The views of a scene show one set of named points, each view turned or mirrored, shifted and resized as a whole, with a little noise and some points left out.
In the rows, 128 means zero.

Scene 1
View 1
naseb: [151 158 238 108 149 121 109 113 205  77 181 123  94 138 171  54 145 120
 130  87 174 118 191 127  59 157 135 141 120 134  57 176 144 130 101 127
 189]
mivam: [163 117 189  85 179 197 121 134 175  90 141 144  64 149 174  51 103 149
 151 142 182 162 100 154  89 189 147  98 118 121  67 151 170 123 122  98
 160]
Pafe: [179 114 205  92 194 137 140 138 195  99 166 131  76 154 156  71 168 126
 146 128 177 165 128 156  90 141 146 134 123 135  72 142 160 126 100 136
 188]
Vod: [187 129 185  90 152 131 187 142 180 115 170 129  78 143 154  87 152 150
 143 139 147 182 110 152 102 164 116 120 105 124  85 145 155 122  91 125
 196]
Pibad: [184 146 224 126 167  92 163 106 170 114 165 139 115 142 145  89 160 132
 129 104 136 151 153 161 104 158 127 136 114 135  76 176 171 127  93 154
 218]
lunuf: [215  87 241 177 223 124 137  92 144 146 140 177 140 160 152  79 133 136
 126 103 141 149 129 193 124 190 169 141 111 145  84 191 201 123 109 159
 226]
Doz: [190  83 189 115 182 197 158 136 171 132 148 161  77 156 169  69  99 155
 148 139 161 180  90 165 103 212 152 109  93 134  82 155 169 123 114 106
 181]
nakif: [173 131 181  77 187 160 159 129 151 101 118 147  76 147 147  76 139 157
 152 164 157 185  67 178 123 158 127  89 118 117  78 144 189 118 120 131
 167]
rasep: [192 171 187 124 129  98 217 106 120 135 126 151 122 130 142 102 127 171
 134 135  99 181  92 189 144 185  90  94  91 108  92 184 192 114 100 147
 214]
pimav: [159 151 235 107 195 113 110  98 168  84 144 131 114 145 152  61 154 122
 134 111 167 133 149 160  92 139 147 131 133 134  64 169 181 131 113 154
 186]
non: [203 117 156  81 157 175 218 156 139 138 121 153  66 145 146  99 126 179
 153 181 136 221  32 184 142 188 109  78  94 113  99 139 185 114 109 116
 188]
pebom: [171 139 193 104 182 166 152 109 129 104 111 156  96 139 155  67 104 163
 143 149 148 170  73 183 118 183 136  84 112 121  75 174 198 117 131 134
 175]
lefat: [187 118 212  95 178  96 167 142 206 115 186 120  78 154 140  87 201 119
 138 120 162 175 140 145  95 119 137 153 121 134  88 141 146 132  85 151
 211]
mano: [164 141 185  67 199 164 144 124 151  86 105 138  74 149 145  72 142 151
 156 170 163 182  66 177 121 144 132  83 126 118  75 141 195 122 124 136
 156]
View 2
pebom: [154 137 177 135 126 122 112 112 148 158 111 149 121 142 167 122 163 108
 129  90 136 122 156 119  97 133 103 145 121 130 137 162 105 169 127 126
 109]
lunuf: [159 140 157 119 121 150 143 145 161 141  95 158 152 149 154 100 120 105
 100  85 151 138 137 101 109 126 119 163  83 121  99 178  97 179 138 122
 114]
Vod: [157 135 138 113 135 130 116  90 147 170 106 128 129 121 172 120 126 101
  96 142 145 138 151 119 116 121 109 138 116 120 136 139  95 195 152 152
 125]
non: [166 140 158 160 119 146 116  81 156 176 106 126 111 146 173 112 166  93
 127 139 112 112 165 115 103 108  65 133 120 142 147 155 124 198 125 130
 122]
Pibad: [154 132 148  89 145 120 123 120 136 155  98 150 138 116 161 112  96 102
  90 120 155 162 134 117 105 129 137 150 106 109 112 161  83 184 151 146
 123]
pimav: [144 128 159  96 143  97 103 117 136 154 116 154 132 110 159 123 122 109
  89  85 179 150 143 123 116 151 151 147  99 109 118 152  73 163 148 146
 105]
mano: [147 135 164 147 129 105  92  83 141 168 128 143 108 124 159 123 173 103
 111  97 148 118 161 112 113 141  93 129 101 129 141 149 100 162 129 133
 102]
naseb: [147 130 146  67 150  96 122 119 139 157 118 137 145 103 176 145 112 123
  80  99 179 153 140 137 116 157 166 158 124  94 130 125  62 165 169 163
 122]
lefat: [146 133 120 104 136 126 107  94 137 160 111 134 139 102 165 109 103 100
  62 143 174 153 141 107 130 126 128 138  82 109 116 132  76 190 161 154
 128]
Pafe: [147 130 134 106 136 120 108 100 138 163 116 136 137 112 167 120 120 102
  69 128 174 143 146 106 125 133 130 142  87 108 119 135  76 182 157 152
 121]
nakif: [147 135 162 141 127 121 100  88 142 164 117 138 113 132 161 119 164 103
 110 107 142 120 162 111 115 129  93 132 108 128 140 150 100 172 130 133
 111]
rasep: [166 131 173 116 138 127 120 112 135 167  79 150 114 134 157 101 114  77
 141 138 102 158 137 132  76 109 101 137 131 123 134 190 116 196 124 138
 123]
mivam: [154 141 156 127 128 117 123 102 163 158 121 126 132 132 179 146 177 128
 106  85 160 105 170 123 121 146 112 150 127 124 148 123  85 165 150 145
 108]
View 3
pimav: [134 132  98 158  94 112 139 119 126 128 141 101 108  98 197  61 158 111
  77 145  99 136 172 154 122 130 130 126 105 147  84 155 111 135 122 118
  96]
Doz: [104 146 141 179  91 187 153 157 143 105 156  89 132  68 178  53 176 102
  81 138 126 163 137 151 195 118 154 103 100 145 130 142 118 125 134  75
 118]
Pibad: [130 149  94 168 121 121 156 145 115 128 135 127  94  96 169  87 136 113
  78 132 109 148 180 144 132 135 133 123 101 128  82 136 114 106 131  95
  79]
mivam: [115 136 149 169  82 166 139 145 147 111 151  71 138  82 177  48 193 108
  84 158 120 137 126 156 178 115 158 106 108 164 119 152 122 145 119 111
 131]
lefat: [148 194  84 144 136 101 176 133  94 119 146 128  94  69 119  98 136  98
  58 142 110 155 181 143 163 132 124 114 124 152  70 110 114 115 141  90
 112]
nakif: [108 159 147 144 102 146 119 140 150  96 150 104 140  66 177  83 153 122
  96 156 145 141 150 146 176 105 123  96 105 151 119 154 130 135 133 115
 133]
non: [ 85 176 170 155 126 182 126 167 145  79 150 124 142  59 159 109 138 120
 104 152 170 154 141 134 213 100 128  79  99 133 141 140 137 110 145  89
 137]
Vod: [123 168 132 162 125 146 153 153 118 116 139 115 113  79 140  94 147 108
  80 155 133 142 150 144 172 124 145 105 111 142 100 127 125 116 132  94
 114]
lunuf: [102 148  81 170  91 164 155 138 138 103 162 119 117  65 209  74 144 110
  73 107 105 174 193 141 170 128 118 117  83 118 113 144  99 113 149  65
  85]
pebom: [ 96 134 145 163  91 165 114 147 155  99 151 107 140  80 206  75 155 124
 103 138 136 140 150 141 162 110 125 103  93 132 125 165 124 129 131 106
 110]
rasep: [ 89 153 145 170 140 158 123 172 132 104 125 153 116  94 180 119 108 135
 121 137 157 146 169 126 147 120 127  99  88  92 117 148 131  84 134  88
  72]
mano: [113 153 143 135  97 140 112 129 154  97 149 104 138  70 184  81 159 121
  93 160 142 135 151 146 172 105 112  96 109 159 110 156 134 152 135 127
 137]
naseb: [148 130 102 183 103 110 162 133 106 151 129  80  95 119 164  49 172 106
  68 152  86 126 149 157 108 146 167 134 116 154  64 137 107 132 109 106
  84]
View 4
lunuf: [148 129 138 219 121 150 155 150  73 124 153 137  82 191 113  85 151 153
 182  73 143 121 196 152 150  85 148 190 149 183 139  84 188 110 118 141
  64]
nakif: [173  88 150 149  69  84 124 153 148 150 119 114  46 151 117  51 159 133
  97  98 168 106 149 118 128  78 130 197 134 147 156 107 183  86 102  79
  96]
Pafe: [144 143 152 153 111 115 119 189 142 143 103 119  65 127  94  79 170 104
 146  76 135 113 183  94 101 106 110 184  94 148 155 129 188 130  91 126
  81]
mivam: [157  78 150 129  93  80 131 149 152 133 106  91  79 127 108  49 190 122
 114  56 148 141 199  94 113  62 147 151  92 132 124  87 153  98  98  87
 115]
pimav: [141 144 119 156 116 123 159 198 106 156 123 113  78 117  80  69 189 142
 155  60 153  97 183  93 143 126  98 198  86 158 157 120 137 119 137 141
  60]
rasep: [153  85 123 190  93 104 201 182  98 150 132 148  30 171 102  85 112 172
 116  80 161  54 121 195 147  50 112 236 129 202 168 127 184  81  73 137
  42]
Pibad: [126 142 125 179 134 129 181 202  96 135 124 134  62 140  77 100 148 143
 153  64 137  82 166 143 129  93  98 206  91 189 159 132 175 124  87 162
  47]
Doz: [153  77 163 162 103 100 139 135 132 117 118 110  81 172 114  72 153 122
 134  64 136 145 204 130 109  36 179 153 125 145 116  81 189  97  77 101
 106]
lefat: [126 169 153 163 123 128 130 210 136 141 106 138  42 132  82 105 147  98
 157  84 122  88 160 116  94 114  96 203  92 169 165 157 215 142  62 151
  55]
naseb: [110 141 116 130 144 115 174 222 122 149  92 105  83  91  59  88 191 123
 158  26 126 108 201  96 108 104 100 174  39 156 144 136 124 135  95 167
  58]
pebom: [167  63 135 159  78  85 162 147 112 146 127 112  70 163 122  49 162 163
 104  75 174 114 171 141 150  60 141 188 130 157 142  85 151  71 115  94
  93]
non: [176  44 165 158  57  66 136 131 151 125 116 133  21 190 140  66 114 135
  80 106 164 108 133 169 114  16 157 196 155 160 147  96 230  68  46  73
  96]
mano: [179  94 143 141  60  79 123 156 150 165 123 113  43 147 124  43 168 132
  93 107 182 108 147 105 137  88 121 198 129 145 164 107 168  84 115  69
  96]
View 5
lunuf: [157 132  60 126 109  38  98 120 168 165 169 135 110 150  77 143 130 174
  64 105 164 144 171  85  92 149 144 166  88 188 122  95  74 137 139  55
 178]
Vod: [ 94 187 120 132  70  26 119 112 120  97 137 104 145 152 102 104 151 100
  60 112 133 114 107 118 120 175 137 166 115 121 112 148  75 171 116  85
 204]
Pafe: [137 191  93 123  96  31 133 110 143  86 142 120 142 150  67  97 166 103
 102 102 114 142 104  93 135 165 127 159 123 136 144 110  77 149 115 114
 171]
rasep: [ 48 123 117  97  85  58  97 129  92 178 133 113 114 164 151 143 125 117
  39 110 187  92 130 146  83 195 150 213 106 136 100 170  60 155 141  31
 250]
mivam: [127 173 106 138  92  29  99  87 144  29 132 110 149 151 100 127 138 125
 117  81 111 107  70 151 145 129 183 163 129 171 143  88 128 150 170  79
 162]
Doz: [134 164 110 152  66   6  90  99 157  63 139  98 145 144  98 124 124 152
  69 102 138 105 122 133 121 132 187 156 102 179 122 101 119 165 164  49
 177]
mano: [115 126  88 123 104  44 114 140 153  49 125 104 140 178 132 111 162  80
  82  70 123 124  79 154 154 194 171 180 107 171 184 125  70 142 160  84
 190]
Pibad: [100 180  96  92 106  55 128 112 113 177 157 147 117 141  79 131 148 121
  88 118 152 133 120  89 108 156 101 180 126 114 104 121  52 139  94 105
 193]
naseb: [103 218 108  84 118  59 137  65  87 126 157 161 134 139  57 134 150 111
 157  97 121 134  68  94 145 114 103 176 169 105 101  81  87 140 101 133
 137]
lefat: [126 213  98 125  82  28 159 125 134 129 147 121 133 150  65  86 172  90
  80 121 113 150 128  68 119 178  96 155 122 102 125 128  47 158  76 133
 189]
nakif: [112 132 102 129  97  34 109 132 150  64 123  96 137 170 132 109 152  96
  72  81 125 111  92 153 136 181 175 182 105 170 170 137  76 145 154  76
 204]
pimav: [124 165  70  85 136  75 130 101 126 129 151 159 123 155  77 133 154 100
 137  79 128 151  90 104 137 147 113 187 140 141 148  89  62 118 112 114
 160]

In a view up to two points have been moved. Name them for each view, in the order of its rows, or write -.
view 1: lunuf
view 2: Pafe
view 3: lefat
view 4: rasep
view 5: -
